A landscape with many peaks, sampled at points; each row gives a point and its height.
A climber steps from a point to the highest of its 5 nearest points, and stops where none of them is higher. Distance is the straight distance between rows; heights are no part of it.
k_238: [ -9   1 -24  -5 -13  21   4 -23   4  11  13 -32 -15   3  13  11 -21  91
   0 -15   3   2  19 -17   5 -52 -11 -41  -1]  h=53.3
k_561: [  6   3   1  18  22  -9 -12  12   9 -21 -24  24  -1  -7 -19 -17   2 -71
   5  -1  -6 -19 -22  22 -14  30  15  30  16]  h=62.9
k_211: [  6   2   8  20  27  -4  -4  24  19 -22 -33  29   0  -6 -32 -20  -2 -95
 -13  12  13   2 -24  35 -16  57  24  40  16]  h=67.2
k_924: [ -8  -1   6  -7  -1  -3   2   7  -7  -3   1  11  -5   1  -2  -3  14 -13
   1   9   0   1   0  -2   8   4  -3   4 -10]  h=43.7
k_462: [ 18   4 -22  39  18 -42 -20   9  12 -27 -31  12  16  19  -6 -12 -14 -31
  -3  12   1 -22 -27  17 -14  49   8  -3   1]  h=42.4
k_529: [ -7   0  10  10  15   7  -6   5   1 -15 -14  31   0  -6 -10 -12   4 -67
   6   1  -3  -8  -9  23  -4  35  18  29  14]  h=68.1
k_507: [ 13  12 -22  39  13 -37 -21   9  19 -25 -28   5  23  23 -10  -2 -14 -12
  -3   5   6 -32 -13   8  -3  46   6  -1   0]  h=37.3
k_775: [ -9  -5   3   2  14   2  -6   9  -1 -14  -8  24   8   5 -11  -6  17 -36
  -1   3   6  -7 -10   9   1  16   9  16  -4]  h=73.4
k_532: [ 16   7 -18  37  15 -34 -14  -1  19 -26 -28   7  21  19  -9  -2  -7 -30
  -2   6   2 -19 -21   9  -8  45   6   0   1]  h=27.5
k_824: [ 11  -2   2  30  38 -20  -8  34  21 -31 -41  36   8  -9 -24 -14   0 -99
 -10  24   7 -13 -22  37 -22  66  32  38  31]  h=65.0
k_825: [-13 -18  40 -48 -29  46  30  -5 -31  44  51 -18 -17 -33   8   1  23  21
  10 -28 -10  43  20 -20  12 -50 -12  12 -10]  h=19.2
k_453: [  2   0   4 -11 -10  18   7  -5  -3   7  21  -9  -4  -8   6   2   7  26
   6   9  -1  18  16  -1  14 -18  -2  -1 -14]  h=38.7
k_404: [ 10   6  -6  27  15 -23 -14   6  11 -30 -29  24   5   6  -9 -11  -7 -47
   3  -3  -5 -21 -30  18 -12  44  13  21   4]  h=55.4
k_318: [  7  17 -17  26   5 -27 -15   6   1  -6 -16  -6   8   5   7  -4  -6   9
 -12   3   7 -18 -19 -17   2  19 -14 -17  -7]  h=61.2
k_289: [ -5  -2  -3  13  25  -3  -6   4   5 -19 -15  32  -2   9  -6  -8   7 -54
   3   0  -9 -14 -21  29  -3  30  17  22  11]  h=69.5
k_559: [ -5   0   9 -18 -21  15  10  -8 -11  14  21 -26  -3 -10   7   3  -3  44
   8   1  -3  19  23 -12  17 -44  -9 -10  -6]  h=44.9
k_46: [-22 -15  -4 -29 -24  31  29 -32 -20  32  28 -41  -5   2  16  27  -7  93
  11 -21  -5  16  27 -31  -9 -81 -19 -41   2]  h=41.9
k_677: [  2  -7  18 -27 -16  25   3  -6 -13  19  33   0   1 -14   3   1  17  16
   5   0  -7  28  21  -1  11 -22  -6  14  -7]  h=74.0
k_936: [-11  -8  12  -4   8  10   3   8  -5  -3  -1  25   2  -3  -5  -3  14 -39
   3   0   6   1   0  12  -3  17   1  23   2]  h=66.3
k_174: [ 15   1  -8  32  43 -42  -7  22  25 -29 -42  26   3  12 -22  -6  -4 -71
 -10  20   1 -19 -20  39 -24  59  17  27  20]  h=16.7
k_426: [-21 -11  28 -29   4  19   9  -3 -12   7  16  17  -5  -8 -17  -6  17 -50
  15   0 -15  21  19   7   8   7  12  26  -8]  h=54.7
k_885: [-22 -16  18 -16   8  21   9  -3 -13   3   1  26  -5  -4  -6  -4  12 -67
  -2   9   0  14   1  15   0  27  15  31   8]  h=34.8
k_942: [ -2   0   8   4   1  -3  -1  13  -2  -8   3  13  -4   4   0  -4  17 -16
  -6   4  -3  -9  -6   0   8  10  -9   6 -12]  h=40.6
k_979: [-17 -20  41 -50 -32  61  35 -13 -25  46  44 -17 -16 -39   3   8  27   3
  10 -19  -8  52  28  -4  10 -54 -13  15 -15]  h=28.2
k_407: [ -1   8 -13   1  -5   1  -6   2   5  10   4 -28  -2   3   8   8 -17  56
  -6   1   2   3   7 -12  10 -28 -14 -29  -6]  h=68.9
k_236: [-15   0 -20 -22 -19  21  10 -29  -1  26  15 -38 -10  11  20  22 -18 105
   9 -22   8   6  23 -18  -6 -69 -16 -42   4]  h=45.0
k_102: [  3   0   1  -4  -9   1  -2  -1   0  -4   8   5  -4   6  17   2   7  18
 -11   8  -2   4   3  -6  10   3  -4  -7  -5]  h=24.0
k_978: [-19  -3  14 -19  -3   7   7   1 -13   7   7  20  -1  -3  -5  -4  18 -37
  11   3   0   6  10   3   1   8  10  24  -7]  h=57.6
k_723: [ 12  14 -33  23  13 -19  -6   5  20  -3 -24 -15  10  14  21  -2 -24  53
 -20  -3  14 -20  -8 -19  -3  -9 -13 -37  -2]  h=64.7
k_35: [-22 -18  37 -48 -35  56  29 -10 -37  48  57 -20 -21 -30   6   3  23  20
   3 -14 -11  45  29 -11  16 -58 -10  11 -14]  h=23.1
k_330: [ 18  12 -19  39  30 -55 -21  13  13 -31 -39  21   9  25  -7 -12 -19 -27
  -7   8  -3 -33 -25  22 -14  57  13   4  19]  h=33.9
k_395: [ -4   5 -11   8   6 -23  -5   8   1 -14 -10   0  11   6  -4  -5   1  -4
  -5  -2  -6 -14 -10  -9   1  17  -8  -9  -9]  h=48.6
k_344: [ 15  12 -26  30   9 -40 -19  15   6 -17 -28   1  23  21  -7  -6  -7  -3
   2   7  15 -30 -19  -6 -11  33  -8 -15   2]  h=40.5
k_503: [ -3  -3  -1 -31 -21  29  22 -21 -17  16  30 -22 -14 -10  11   9  -6  57
   6 -15 -12  21  24 -10   3 -66 -12 -15  -5]  h=26.7
k_966: [  9   4 -13  31   7 -21 -12   7   8 -26 -20   2  17  19 -11  -1  -6 -25
  -4   2   8 -21 -19   4  -2  27   3   3  -4]  h=36.8
k_938: [ 11  -3   0  26  34 -27  -9  32  14 -25 -36  30   6  -2 -24 -22  -6 -79
 -11  24   6 -21 -26  29 -22  57  16  24  18]  h=3.9
k_134: [-21 -28  43 -59 -33  68  36 -16 -28  35  52   7  -7 -42   6   1  48 -20
  20 -19 -19  45  19   1  18 -37  -5  29 -14]  h=61.5
k_456: [ 14  -5  -1  33  12 -32  -4   1  16 -31 -21  13   5   8  -9  -4 -11 -38
   1  -1  -7 -23 -28  20 -10  42  19  15   4]  h=74.1
k_844: [-16 -21  19 -41 -31  43  27 -21 -25  45  45 -22 -25 -15  18   5  11  47
  -2 -18 -11  30  24 -19   3 -65 -12   3   3]  h=21.8
k_971: [  4   7  -3  22  19 -14  -8   7  11 -20 -25  29  -2   3 -14  -5   6 -43
   1   3 -10 -23 -24  25 -11  35  13  18   7]  h=66.1
k_218: [-25 -15  31 -44 -37  51  31 -20 -37  43  48 -26 -18 -31   6   2  14  41
   2 -26 -12  42  20 -15  17 -56 -25   6  -4]  h=20.4
k_163: [-11 -29  37 -47 -28  56  32 -21 -21  36  49  -4 -13 -35   1   5  31 -13
  16 -19  -7  49  26  10  22 -34  -4  17 -19]  h=63.8
k_887: [ 20  17 -28  29  11 -45 -24   4  28 -24 -40  -1  22  24  -9 -11 -15   8
  -2   8  10 -40 -29  -8 -12  32   2 -12   6]  h=23.3
k_327: [-10  -1  23   3  18   3  -5   9   5 -14 -15  35  -2  -5 -18 -16   5 -72
   2   1   2   1 -12  29  -2  42  15  32  11]  h=62.4
k_248: [-11 -19  30 -41 -31  38  26  -8 -19  41  44 -24 -11 -24   9  -2  15  28
   7 -21  -1  30  20 -12  11 -57 -13   6  -2]  h=25.5
k_7: [  2  -1 -11  28   5 -18  -3   8   7 -20 -18   8  13  11  -9   3   8 -25
  -5   2  -2 -20 -19   8  -3  32   7   9  -5]  h=53.0
k_307: [  4   1   8 -12 -11  17  -1  -9 -10   7  30   0  -2 -15   5   1   6  16
   2   7   4  21  16  -3  11 -16  -1  -4 -12]  h=46.7
k_518: [ 19  22 -29  34  12 -46 -24  12  33 -27 -39  -6  22  20  -7 -12 -20  17
 -10  17   4 -48 -20  -5 -13  25   3 -20   0]  h=20.2
k_947: [ 23  21 -30  55  19 -54 -41   9  20 -35 -39  17  12  41   2  -5 -20  -9
  -6  16   8 -41 -31  17 -18  58  13 -13  14]  h=65.1
k_328: [-17 -16  -9 -34 -24  34  28 -37 -19  35  32 -41  -8   0  14  28 -11  86
   5 -19  -9  12  22 -16  -2 -78 -13 -25   1]  h=38.8
k_321: [  6  11 -16   9  -4  -4  -5   3   8  -5  -4 -10  -2  14  15   2  -9  24
 -16   2   3  -1   2 -14   4  12  -9 -21  -6]  h=61.6
k_5: [  1   9 -20  10  -5   1  -1   6   3   6  -8 -24   0   8  17   7 -17  51
 -13   6   4  -8   2 -11   4 -19 -10 -28   0]  h=69.0
k_876: [ 15  14 -26  24  10  -8  -3   7  11  -5 -13 -17   3   9  15   9 -21  45
 -18  -4  12 -25  -1 -23   2  -9 -16 -29   0]  h=65.3
k_632: [  9   8 -23  11  -4  -4  -6   9  16   3  -3 -24   2  15   7   6 -23  67
 -18  -4  10  -6   3 -19   4 -32 -15 -35   7]  h=72.0
k_945: [-21 -16  15 -17  19  15   4   5 -12   4   7  21   2  -8  -4  -9  21 -61
   7   4  -4   3  -3  23  -3  18   9  28   9]  h=49.9
k_895: [  0  -1   1 -12  -9   5   1  -4   1   0  13 -12  -4  -3  20  13   2  26
  -3   4  -4  10  12  -9  11 -16  -8  -9  -9]  h=35.2
k_816: [ 27  18 -33  43  18 -55 -35   7  16 -31 -48  10  22  35  -7 -10 -21  -8
  -2  22   9 -35 -26  14 -15  54  10  -8  16]  h=69.2
k_660: [ -1  13 -14   5  -3   3   3   5   9   8  14 -35  -1   1   2   8 -17  58
  -6   1   4   4  12 -17   6 -37  -7 -26   0]  h=68.4
k_884: [ 25  31 -32  32  24 -50 -33   9  30 -37 -41  -6  15  26   4  -1 -26  36
  -6  13  13 -42 -20 -17 -16  18  -8 -36  -1]  h=21.7
k_495: [ -9  -9  13  -1  11  11   1   4  -4 -15 -15  43  10   3  -7  -3  18 -66
   9  -5  -4  -1  -2  18   3  33  13  31  14]  h=64.4
k_673: [ -4  -3  10 -16  -5   6   0  -5  -9   5  20  -5  -1 -14  15   9  10  12
  -6   7  -3   6  14 -12  12  -6  -1  -6   0]  h=42.6
k_994: [ -9 -12  13 -34 -15  19   9  -5   1  22  36 -24  10 -20   9  -5  11  25
  15  -6   3  24  20  -5   1 -37   0   1 -10]  h=30.5
k_309: [  0  10 -28   8   0  -2 -10   1  12   9   1 -31  -5  10  10  16 -26  71
 -10  -4   1  -4   9 -23   2 -35 -12 -34   1]  h=72.4
k_392: [  4  -6  -6  15   6  -9  -8  13   8 -18 -17  27   4   6  -8  -4  14 -40
   2   2   4 -13 -13  18  -2  24   5  15  -5]  h=68.0
k_592: [-16  -1  17 -11   8   4   1   5  -6   4  12  17   0  -3  -7 -12  20 -23
   4   5  -1   6   9   0   1   3   1  13  -5]  h=56.9
k_25: [-14  -8   5 -23 -34  41  24 -34 -19  34  41 -32 -12 -21  17  11   8  66
   3 -15 -10  25  27 -21   6 -69 -10 -12   7]  h=16.9
k_878: [  1   1  22 -25 -11  25   3  -7 -14  19  19  11  -3 -13   6  -3   9  -4
   1  -7  -2  25  20  -7   8   0  12  15  -6]  h=70.9
k_760: [-23  -3 -13 -36 -25  33  25 -37 -18  34  27 -42 -12  10  15  30 -12 111
  11 -27  -4   8  29 -31  -2 -74 -17 -39  -2]  h=42.7
k_434: [ -5  -1   0 -15 -18   3  10 -11  -2   7  19 -31 -14 -11   6  10 -12  53
   3   4   0  13  12  -9  11 -38 -15 -16  -1]  h=55.7
k_629: [-16  -2  22  -5  23  12  -1  16   8 -11 -22  30 -10 -13 -19 -16   8 -87
   1   5   1   6 -20  24  -4  35  11  38  14]  h=40.8
k_170: [ -8  -7  20 -24   7   9   1  -1 -10  12  12  18  -3  -2  -6  -8  20 -21
   6  10  -1  20   9   2   8   4   8  16  -7]  h=60.0
k_799: [  7   2  -9  16   4 -13  -7   8   4 -16 -12   2  14   6  -2   1   7 -19
   1   0   2 -20 -12   6   1  26   2  -5 -13]  h=39.8
k_220: [ -1  -2  10  13  23  -6  -2  29   8 -18 -24  29  -2 -10 -24 -17   5 -78
   2  -3   1 -10 -22  27 -11  40  18  35  14]  h=49.8
k_710: [-18  -7  19 -26   5  11   6   1  -4  12   8  20   2   2 -14  -4  13 -48
   4   4  -7   8  10   8   0  13  17  26   4]  h=50.1
k_322: [ 13   7 -24  16   3 -11 -12   7  12  -2 -12 -11   8  11  19  -3 -15  35
 -16  -1  14 -18  -3 -21   6   2 -15 -27  -1]  h=65.2
k_967: [-18  -3 -18 -23 -21  28  25 -30 -14  28  23 -42 -14  12  18  28 -12 100
   6 -30  -4   5  28 -25  -7 -71 -15 -45  12]  h=42.9
k_78: [-15  -7  -2 -25 -27  34  24 -31 -19  16  24 -33 -12  -7  23  13  -6  65
   4  -7  -3  20  23 -23  -2 -60 -13 -24   7]  h=18.2
k_730: [ 12   4 -13  18   1 -16 -12   6   5  -7 -13  -6   7  13  13   6 -12  26
 -14  -2   8 -12 -10 -18   3   5 -15 -26  -7]  h=64.8
k_79: [ -7  12 -18   2  -5  13  -7 -15   2  12  13 -27  -9   8  22   9 -28  84
  -6 -20   8   4   9 -17   5 -46  -1 -35   4]  h=59.9
k_685: [ -8   5 -13  -8 -17   7  -5  -6   1  13  11 -28 -17  -3  17   9 -26  77
  -2  -8  -1   8  16 -16   6 -46 -13 -29   2]  h=62.5
k_460: [-11  -4  25 -37  -4  16   5   0 -17  21  19  13 -11  -4 -12  -4  16 -35
  14  -1  -1  21  15  13  -1   2   6  21  -7]  h=59.4
k_823: [  1  11  -8  21   2 -18  -6   9   8 -12 -18  -4  21  10  -6  -4   0  -4
   0   0  -3 -21 -22  -2  -6  24  -7  -6  -4]  h=51.9
k_349: [ 26  20 -37  49  30 -55 -28  19  11 -40 -50  15   9  36  -6  -4 -18 -20
  -5  22  10 -37 -26   9 -16  55   5  -5  15]  h=64.9
k_115: [ 19  14 -25  41  18 -41 -34  11  19 -27 -33  11  13  24  -7  -1 -19 -19
  -4  14   9 -36 -17  13 -15  53  10  -7  12]  h=58.9
k_120: [ 28  27 -43  44  27 -48 -27  15  29 -44 -50  10  23  39  -1  -7 -20   4
  -7  30   8 -44 -16  10 -20  46   2 -27  11]  h=53.9
k_918: [-20 -27  11 -36 -37  57  31 -29 -31  41  42 -27 -20 -12  19  10  13  61
   9 -17  -2  24  27  -9   7 -70 -19  -8   3]  h=18.0
k_755: [  9  10 -18  25   4 -33 -15  10   6 -13 -21  -5  19  11 -11  -7 -12  -4
  -1  -4   6 -29 -27  -4  -6  26  -2  -8  -2]  h=52.0
k_113: [-14 -21  37 -41 -16  50  30 -18 -16  35  40  23 -14 -30  -5  -1  27 -32
  18  -5 -12  50  16  -1  10 -17  11  25 -18]  h=77.3
k_919: [ 23  15 -26  28   9 -37 -20   2  17 -14 -21  -2  22  17   3   1 -11  28
  -9   2   4 -24 -18 -17  -6  25  -9 -23   4]  h=59.1
k_711: [-15   0 -27  -8 -25  19  10 -24 -10  17  19 -33 -10   2  17  21 -20  85
   5 -20   3  12  22 -31  -2 -57 -18 -38   5]  h=44.1
k_479: [  4   3   0  -3  -7   8  -2  -2  -4  -9   9   0  -1  -5   9   1   2  15
  -7   7 -12   8  11  -8   9  -7   0  -8  -5]  h=26.8
k_240: [ 27  25 -46  57  27 -62 -35  10  27 -42 -46  15  19  35  -2  -4 -19  -6
  -8  29   9 -46 -25   9 -17  53  12 -15  16]  h=62.8
k_107: [ -4  -1  18 -18  -8  15   2  -3 -19  14  17   9  -3  -1   6   0  19 -13
   3   1  -2  16  12  -6  13  -4   6  21  -9]  h=63.3
k_114: [ 26  25 -28  31  13 -42 -23   3  23 -26 -37  -6  18  15   7   2 -24  26
  -2   2  11 -32 -23 -23 -14  14  -8 -39   4]  h=40.0
k_244: [-14 -13  23 -21   8  18  17  -6 -11  10  12  23 -10  -5 -14   5  25 -57
  15   5  -7  21  17  11   3  15  19  30  -3]  h=47.7
k_304: [ -2   0   8   3  11   8  -7   7   0 -11 -16  23   2   3  -4  -3  12 -53
   0   2   2 -10 -16  22   2  34  10  23   6]  h=69.6
k_596: [  2  -3   8 -19 -22  17  11  -6  -9  17  27 -13  -5 -22   3   9  10  31
   4   3  -1  19  15  -8  10 -33   0  -1  -4]  h=36.3
k_405: [-11 -11  20 -24 -32  31  11 -16 -15  32  34 -19  -1 -27   7   1   7  30
   8  -6   7  28  20 -12   6 -52 -13   6  -1]  h=31.6
k_424: [ -7   2  -5 -14 -17  22   4 -27  -5  19   8 -34 -11  -6  14  15 -29  73
  -1  -7  -4  11   9 -20   3 -52 -10 -29   8]  h=50.7
k_738: [ -9   4  12  11  16   5 -13  14   2 -19 -25  37  -6  -7 -14 -18   5 -83
  -1  -8   5  -3 -18  31  -7  35  15  29  17]  h=62.3
k_754: [-15 -10  38 -32 -18  31  16 -18 -25  30  33  12  -8 -22  -3  -3  18 -28
  10 -17 -20  40  27   3   9 -12  18  20 -19]  h=74.3
k_847: [  2  -6  -3  13  13  -7 -12   4   6 -18 -17  28   6  -2 -11 -10  12 -50
   3  -2   6 -14 -16  15   1  31  13  15   5]  h=67.5
k_143: [ 28  14 -30  50  27 -50 -24  17  32 -33 -42  10  25  37   0  -8 -16  -5
  -4  18  13 -46 -27  11 -14  47   8 -19  12]  h=60.7
k_749: [ -5  -2  14 -28 -15  17   6  -6  -7  21  21 -17  -3 -17   4   4   0  43
   5   1   2  21  17 -11  10 -47 -11  -2  -1]  h=38.9
k_142: [ -5 -15   5 -23 -35  29  18 -21 -18  29  38 -29 -22 -22  20   8   4  56
  -1 -16   2  22  16 -10  -1 -66  -9  -7   7]  h=22.9
k_381: [-13 -11  14  -8   7  14   3   2  -8  -2  -5  32 -12  -9  -5   0  15 -75
  11  -7  -2  11   1  20   7  32  13  32   8]  h=41.2
k_125: [ -1  -5  12 -21 -12  16   1   0  -7   9  19  10  -4  -9   7  -1  16  13
   5   2  -5  17  11  -2  13   0   4   1  -5]  h=58.7
k_363: [ -2   1  16 -10  -4   3   1   0 -12   6  17   8  -2  -5  -2  -1  14  -7
   1   0  -4  15  12  -1   6  -8  -1   6 -11]  h=56.3
k_374: [-18 -13 -10 -23 -19  24  18 -26 -11  29  21 -42  -3  -8  14  21 -17  87
   9 -16   5  20  18 -16   2 -65 -13 -33   0]  h=33.6
k_586: [  9  -5  -4  22  13  -7   3  -5  16 -16 -18  19   7  11  -4  -2   9 -39
   1   5  -1 -20 -12  14  -4  29  15  15  -1]  h=68.8
k_423: [ 27  15 -32  27  10 -41 -17   3  26 -18 -34 -15  21  16  18  -2 -29  37
 -14   1   9 -38 -19 -21  -8   2  -8 -34  -2]  h=30.6
k_802: [  9   1   3  20  20 -25  -5  14  12 -28 -22  24 -10   0 -23  -9  -4 -62
  -3   6   0 -20 -25  24 -20  39  17  34  13]  h=51.0
k_631: [ -9 -24  34 -45 -25  52  31 -18 -24  38  43   3  -3 -33   2   3  28 -17
  15 -15 -16  48  20   3  15 -35  -1  27 -22]  h=71.2
k_53: [-13 -18  32 -39 -10  19  15  -6 -14  18  29  15 -19 -15 -16   6  25 -49
  12  -2 -13  29  22  12  10   1  15  31  -8]  h=55.8
k_88: [ 22  20 -27  27   9 -48 -24   1  21 -18 -30  -8  19  21  -3  -7 -17  19
   5   8  13 -36 -18 -19  -8  20  -3 -32   5]  h=43.6
k_811: [ 22  21 -28  39  16 -43 -19  14  17 -28 -37   8  20  29  -3  -2 -11  -7
   3   7  16 -28 -15   3 -19  44   4 -12   5]  h=43.0
k_872: [ 33  31 -40  41  28 -52 -26  14  23 -36 -53  -2  19  26  -3   0 -31  23
   1  16  17 -46 -24 -17 -11  25   1 -31   4]  h=32.7
k_861: [-11   8 -19   1  -4   1 -10  -5   1   8   5 -31 -17   5  19  11 -22  76
  -5 -22   2   3  19 -18  -2 -36 -11 -39   3]  h=67.4
k_380: [ -5   1  -1  -1   0  -5   3  12  -3 -11  -3  13   0   2  -8  -5  16 -26
   1  -1   8 -14  -4   9   6  17  -1  15  -5]  h=59.3
k_459: [  9   7 -11  14  -4 -10  -4   0   4  -9  -4  -4   4   6   6   3  -1   7
 -15  -7  -2  -1 -10 -13  -2   9 -12 -14  -2]  h=59.8
k_574: [ -4  -3 -17  13  -4   1   0   1   1   2   6 -19  -4   7  13  11  -8  38
 -12   8   4  -1   4 -12   9  -4 -11 -20  -9]  h=60.5
k_990: [ -4 -19  44 -42 -24  38  19 -15 -14  35  44  -4  -5 -22   0   0  11 -15
  11 -14  -9  39  26  -3  15 -15   3  25 -17]  h=61.0
k_628: [  0  14 -27   5   2  -6  -5   4  13   4  -5 -27 -13   4   8  10 -28  72
  -9   4   0 -15   1 -18   4 -37 -12 -39   1]  h=75.4
k_662: [ 20  12 -27  30   7 -39 -22   6  21 -23 -27   4  29  25  -9  -1 -10  -4
  -6   7  16 -32 -19  -1  -7  38   2  -7   4]  h=30.7
k_2: [ 16  12 -24  24   1 -24 -10  -2  13  -5 -16 -10   8  12  18   1 -24  37
 -17  -1  11 -18 -14 -19  -2   7 -13 -30  -4]  h=64.3
k_212: [ -5 -12  27 -34 -21  35  13 -10 -12  26  35  -9  -2 -26   6   5  13  -6
  14 -10  -2  32  23   6  13 -20  11  12  -4]  h=46.5
k_129: [ 25  35 -42  58  29 -56 -35  14  35 -44 -54  -2  26  38   1   6 -20  17
  -9  26   7 -49 -28  -2 -11  48   3 -35   7]  h=59.0
k_610: [ -5   6 -11  -3  -9   0  -5  -5   4  11  11 -34 -12   0   6  10 -20  62
  -2  -6   3   8  13  -8  11 -35 -17 -20  -1]  h=65.6
k_583: [  5  12 -14  24   0 -28 -11   7   4 -12 -25 -11  12   3  -8   0  -6   7
 -10  -1   4 -24 -17 -14  -4  21  -5 -18  -8]  h=59.2
k_292: [-19 -29  32 -50 -23  46  34  -6 -20  36  54 -14 -14 -28   6   4  24   8
   8 -20  -6  50  29  -2  16 -40 -18  16 -11]  h=32.0
k_965: [ -8  -1   6 -24 -24  16  12 -18 -17   6  21 -31 -11 -10  15   9 -11  53
   5  -1 -10  19  22  -5   3 -52  -8 -18   3]  h=41.7
k_625: [  4   2 -10   8   7 -13  -6   7  -2  -6   0  -1   4   5   4   4   6  11
  -7   3  -5  -7  -6 -11   3  13 -14 -14  -4]  h=50.0
k_570: [ 17   0   0  33  40 -36  -5  31  19 -25 -39  23  -1  14 -25 -12  -9 -75
  -1  22   1 -21 -23  35 -14  47  20  28  18]  h=7.5
k_667: [ -5  -5  15   5  19   2  -7  17  14 -19 -25  34 -13  -7 -22 -12   0 -93
   0   9   1  -5 -22  28  -3  40  18  37  14]  h=35.9
k_959: [ -4   6   2   6   6  -9  -4   2   1 -17  -3  12   8   7 -11 -13   9 -32
   1  -3  -4 -15 -15   7   6  19   2   4 -13]  h=54.5
k_382: [  2   6  -8  17   4 -28  -5  15   6 -25 -16   2  12   7 -12   0   2 -16
   5   6  -3 -19 -15  -5  -1  18  -3   3 -11]  h=42.1
k_103: [-15 -20  11 -28 -29  40  17 -23 -19  37  39 -23 -22 -23  21   9   9  49
   2 -16  -9  26  25 -20  -2 -73 -12 -11   4]  h=23.9
k_63: [-27 -27  46 -54 -24  72  41 -11 -31  46  55  -8 -15 -29  -1   5  43 -10
  11 -21 -10  54  32   5  20 -51  -8  21 -20]  h=44.3
k_84: [  16    1   12   23   39  -23   -8   36   16  -26  -40   37    0   -9
  -23  -17   -3 -116  -16   25   12   -3  -23   38  -21   72   31   32
   23]  h=44.5
k_152: [ -1   2   2  -4  -2  -6   0   8  -7 -11   3  10  -1   2   8   9  16  -4
  -8   4  -4  -1  -6  -7  16   3  -3   1 -13]  h=28.1
k_140: [ 22  35 -45  44  31 -64 -22  18  34 -43 -55 -16  30  33   5   5 -29  23
 -18  20   3 -47 -21  -7 -18  31   2 -38   7]  h=46.8
k_443: [-10 -12  21 -32 -20  31  16  -1 -14  39  33 -18  -6 -19   3   1  13  29
  14  -7  -2  31  25  -4  10 -43  -9   7  -9]  h=23.0
k_828: [ 15  11 -18  37  30 -50 -28  12  13 -31 -41  23  10  25 -19  -5 -16 -39
  -8  19  -2 -30 -22  24 -23  58  16   5  16]  h=33.4
k_22: [-10 -15  39 -36 -22  37  20 -15 -27  26  35   5  -9 -21  -5  -4  23 -25
  12 -20 -14  42  14   8   5 -17   3  33 -23]  h=74.4
k_172: [-11  -9  17 -30 -24  31  16 -15 -21  37  34 -12 -11 -27   9   1   6  41
  12 -15  -4  28  10 -12   8 -58  -8   2  -5]  h=28.0
k_399: [ 17  17 -12  31   9 -28 -12   3  12  -5 -17  -4   9  15   5  -7 -25  21
 -16   4  10 -29 -14 -17  -1  19 -15 -18  -3]  h=63.0
k_377: [-22 -23  46 -53 -25  62  30 -24 -31  46  53 -16 -21 -34  -4   3  29   6
   7 -20 -13  51  25  -8  14 -56 -15   8  -8]  h=29.7
k_34: [  9  -5  13  24  28 -21  -6  20  15 -16 -29  28 -11  -9 -26 -20   3 -79
  -4  15   2 -20 -19  27 -18  42  15  29  15]  h=33.0
k_622: [ -6  -4   6 -13 -16  11  12  -5  -3   2  24 -18  -1 -13   2  12   1  36
   0  10  -1   8  18  -3  18 -34  -6 -11  -9]  h=41.5
k_290: [  5   6 -19  11  -3 -12  -5   7   9   5  -5 -12   1   9  15   9 -19  41
 -10   9  10 -13  -2 -22  11  -9 -12 -21  -4]  h=66.8
k_736: [ 10   6 -13  35  22 -36  -9  11  15 -36 -27  16   2  16 -12  -7  -8 -47
  -1  12  -3 -31 -19  21 -13  46   9  18   5]  h=43.8
k_812: [ -6 -14  33 -35 -21  35  21  -4 -15  39  32  -7   8 -19   2  -1  15  11
   6 -15  -4  29  26  -6  19 -33  -7  18 -17]  h=21.5
k_798: [  0  -1  -4  -3 -12   7   6  -8  -4   6  17 -21  -3  -4   7  14 -10  47
  -7  11   0   4   7 -13  13 -23 -12 -13  -7]  h=55.6
k_396: [ 15   7   1  24  26 -30 -18  13  14 -25 -30  24  -1   7 -24 -14  -6 -57
   3   8  -7 -15 -28  18 -20  43  13  17   6]  h=48.0
k_716: [ -9 -14  22 -10  15  10  -3   8  -9  -9 -13  33  -9  -8 -11 -10   6 -82
   1   1  -3   7 -10  21  -3  39  16  30  22]  h=37.9
k_921: [-24 -26  40 -53 -26  56  38 -14 -21  44  52 -10 -16 -32   1   2  33   0
  12 -15 -13  55  23  -6  21 -50 -19  19 -16]  h=42.5
k_678: [-11 -12  28 -26 -14  22   9 -16 -19  24  32   8  -7 -16   2  -4  17 -19
  12  -3  -2  30  22  -4   9   0   7  23 -14]  h=69.1
k_375: [ -8   2  18 -19  -5  13   3  -3 -17  19  21  20  -8  -7   0  -4  12 -14
   9   6   1  20  16   3   7  -5  14  19 -10]  h=64.0
k_243: [  0  10  -3   1  -5  -9   1   2  -2  -4  -2  -7   2   7  12   4   5   8
  -5   6  -9   2   3  -7  -2   2  -4 -13 -10]  h=39.9
k_157: [ 16  -1   7  24  36 -20  -7  33  24 -26 -37  30   2   0 -21 -18  -2 -87
  -9  17   5 -19 -23  31 -22  56  26  39  20]  h=18.4
k_356: [ 14   7   0  32  30 -43 -14  17  17 -39 -40  19  -6  16 -23  -7  -9 -59
  -6  20   4 -18 -28  30 -18  54  14  18  12]  h=30.0
k_98: [  0  -2   5  -8  -7   0   0  -6 -12  -5  13   9  -9  -1   5   5   9   6
  -2   4  -8   5  14  -5  12  -2   4   3 -12]  h=42.8

For each start below, name the point where the climber stops.
k_35 -> k_113
k_356 -> k_775
k_218 -> k_113
k_88 -> k_628
k_979 -> k_113
k_760 -> k_628
k_382 -> k_775
k_825 -> k_113
k_629 -> k_775
k_103 -> k_628
k_799 -> k_775
k_46 -> k_628
